Each row is a point on a landscape with many valleys, with its height.
A ball rolls from a point to whichever of its 3 nearest points has the largest drop for the distance, and stops where none of them is lower. Distance is the straight distance between rows; heights are no part of it.
Q892: [ 13  29 -11  -5  16 -39 -13 -11   3]  h=58.5
Q869: [  9   4  -5  34 -19 -34  14 -26 -19]  h=65.0
Q712: [ 32  47   1  28 -20 -57   5 -34  25]  h=39.8
Q803: [-14 -51  25 -15 -17  33 -10   3   5]  h=18.3
Q575: [ 22  31  -8   9  -5 -48  -7 -23  12]  h=40.4
Q931: [ -6  30 -25  65  -1   5  24 -48 -20]  h=67.3
Q260: [-16  19 -22  54   3  30  12 -51 -31]  h=69.2
Q628: [ -7   1  -2 -38  25  13  -4  47   3]  h=12.7
Q136: [ 18  43 -18  78 -14 -19  44 -41   8]  h=71.3
Q13: [-14  17  -6 -34  38  21 -29  15  -3]  h=50.2
Q251: [  6 -32  15 -13  -9 -17   0  18 -17]  h=24.3
Q183: [  1  13 -17  61 -14 -12  35 -31 -21]  h=67.5
Q113: [ 36  34  -5  -2  -5 -62  -5  -7  15]  h=8.5
Q596: [-12 -36  21 -40   2  41  -6  39  29]  h=5.8
Q385: [ 17  47 -13  -5  16 -35 -20 -12  15]  h=3.8
Q363: [-13  -3  -1 -42  27  45   0  57  15]  h=9.9
Q169: [  0 -23   8 -38   8  41  21  77  27]  h=10.1
Q558: [ 17  16 -14  60 -24 -37  38 -33 -11]  h=70.3
Q56: [ 13  32 -10  36 -13 -40   3 -39   1]  h=8.4
Q79: [-14 -35  16 -27  -3  28 -14  13   4]  h=14.7
Q52: [  6  39 -12  15   2 -28 -17 -36   1]  h=45.2
Q914: [-11  31 -13  -1  18  -1 -35 -37  -8]  h=6.3
Q934: [-20 -38  22  12 -25  36  -3 -20  -9]  h=27.6
Q507: [  5  -5   0   2  -9 -38   1 -10 -17]  h=66.0
Q352: [ -7  16  -8  -8  13  -7 -27 -14 -12]  h=25.7
Q411: [  0 -28  10 -40   6  49  16  68  40]  h=10.5
Q742: [ -4  13 -15  55 -10  -8  19 -39 -24]  h=63.8
Q783: [  9 -14   2 -34  17  -9   6  50  -5]  h=21.1
Q630: [-19 -54  28   0 -34  62  -3 -21  18]  h=38.1
Q497: [ -2 -36  14 -40   3  25   3  58  21]  h=8.7
Q165: [ 20   3  -3  -2  -3 -51   2   0 -10]  h=68.7
Q456: [-15 -29  20 -33   4  52 -22  16  22]  h=10.2
Q220: [-17  19 -18  46   0  22  -1 -55 -27]  h=69.7
Q46: [ -3  25 -15 -24  35  -6 -24  10  -2]  h=43.7
Q713: [ 16 -22   6 -36   8 -15  12  59  -4]  h=27.4
Q829: [-27 -16   2  33 -13  44  -2 -40 -28]  h=58.3
Q74: [  1   8  -8  25 -11 -26   0 -29 -17]  h=61.4
Q82: [-19  -7   6 -43  27  48 -22  30  12]  h=11.1
Q827: [ 19  45  -5  50 -23 -40  16 -47  18]  h=30.6
Q668: [ 14   9  -6  -8   8 -41  -8   1  -6]  h=66.2
Q404: [ -6 -29  15 -13  -9  -3  -9   4 -14]  h=10.3
Q938: [  3   3  -5 -27  22 -12 -13  24  -5]  h=33.8
Q397: [ -6  18 -11  30  -4 -11  -4 -43 -17]  h=57.3
Q856: [-15   1  -6  20  -6   5  -8 -37 -27]  h=52.5
Q346: [ 32  51  -9 -10   9 -55  -4   1  25]  h=50.1
Q86: [-13 -15   6  17 -12   2   2 -22 -25]  h=47.5
Q121: [  5 -24   2 -41  10  15  23  82  13]  h=18.4
Q705: [-21 -27  18 -10  -6  34 -22 -14 -10]  h=24.0
Q794: [-13 -39  14  20 -26   2  11  -8 -29]  h=39.2
Q756: [ -9 -17   6 -41  17  45   6  63  20]  h=9.2
Q568: [  2   8  -8 -34  23  -8   5  50   2]  h=23.0
Q316: [-14 -24   8 -42  14  60  -6  47  35]  h=7.8
Q543: [-16 -16   9 -29  11  26 -26   5  -4]  h=17.4
Q884: [  2 -45  21 -29 -11  -1   5  38   0]  h=35.3
Q936: [-10 -40  25 -37  -6  61 -14  13  40]  h=18.5
Q550: [ -2 -51  23  -1 -30  -2   7   8 -13]  h=27.0
Q151: [ 11  39 -10  37  -8 -27   0 -44   2]  h=27.1
Q815: [ 25  17  -9 -20  14 -50   2  25   1]  h=72.0
Q231: [ 10  50 -23  78  -7  -6  42 -46   5]  h=70.1

Where does a ball stop that starts at each point below?
Q46 | Q914
Q856 | Q404
Q938 | Q756
Q260 | Q404
Q884 | Q596
Q507 | Q404
Q136 | Q56
Q630 | Q596
Q934 | Q596
Q165 | Q385
Q568 | Q756
Q82 | Q596
Q815 | Q385
Q121 | Q756
Q713 | Q756
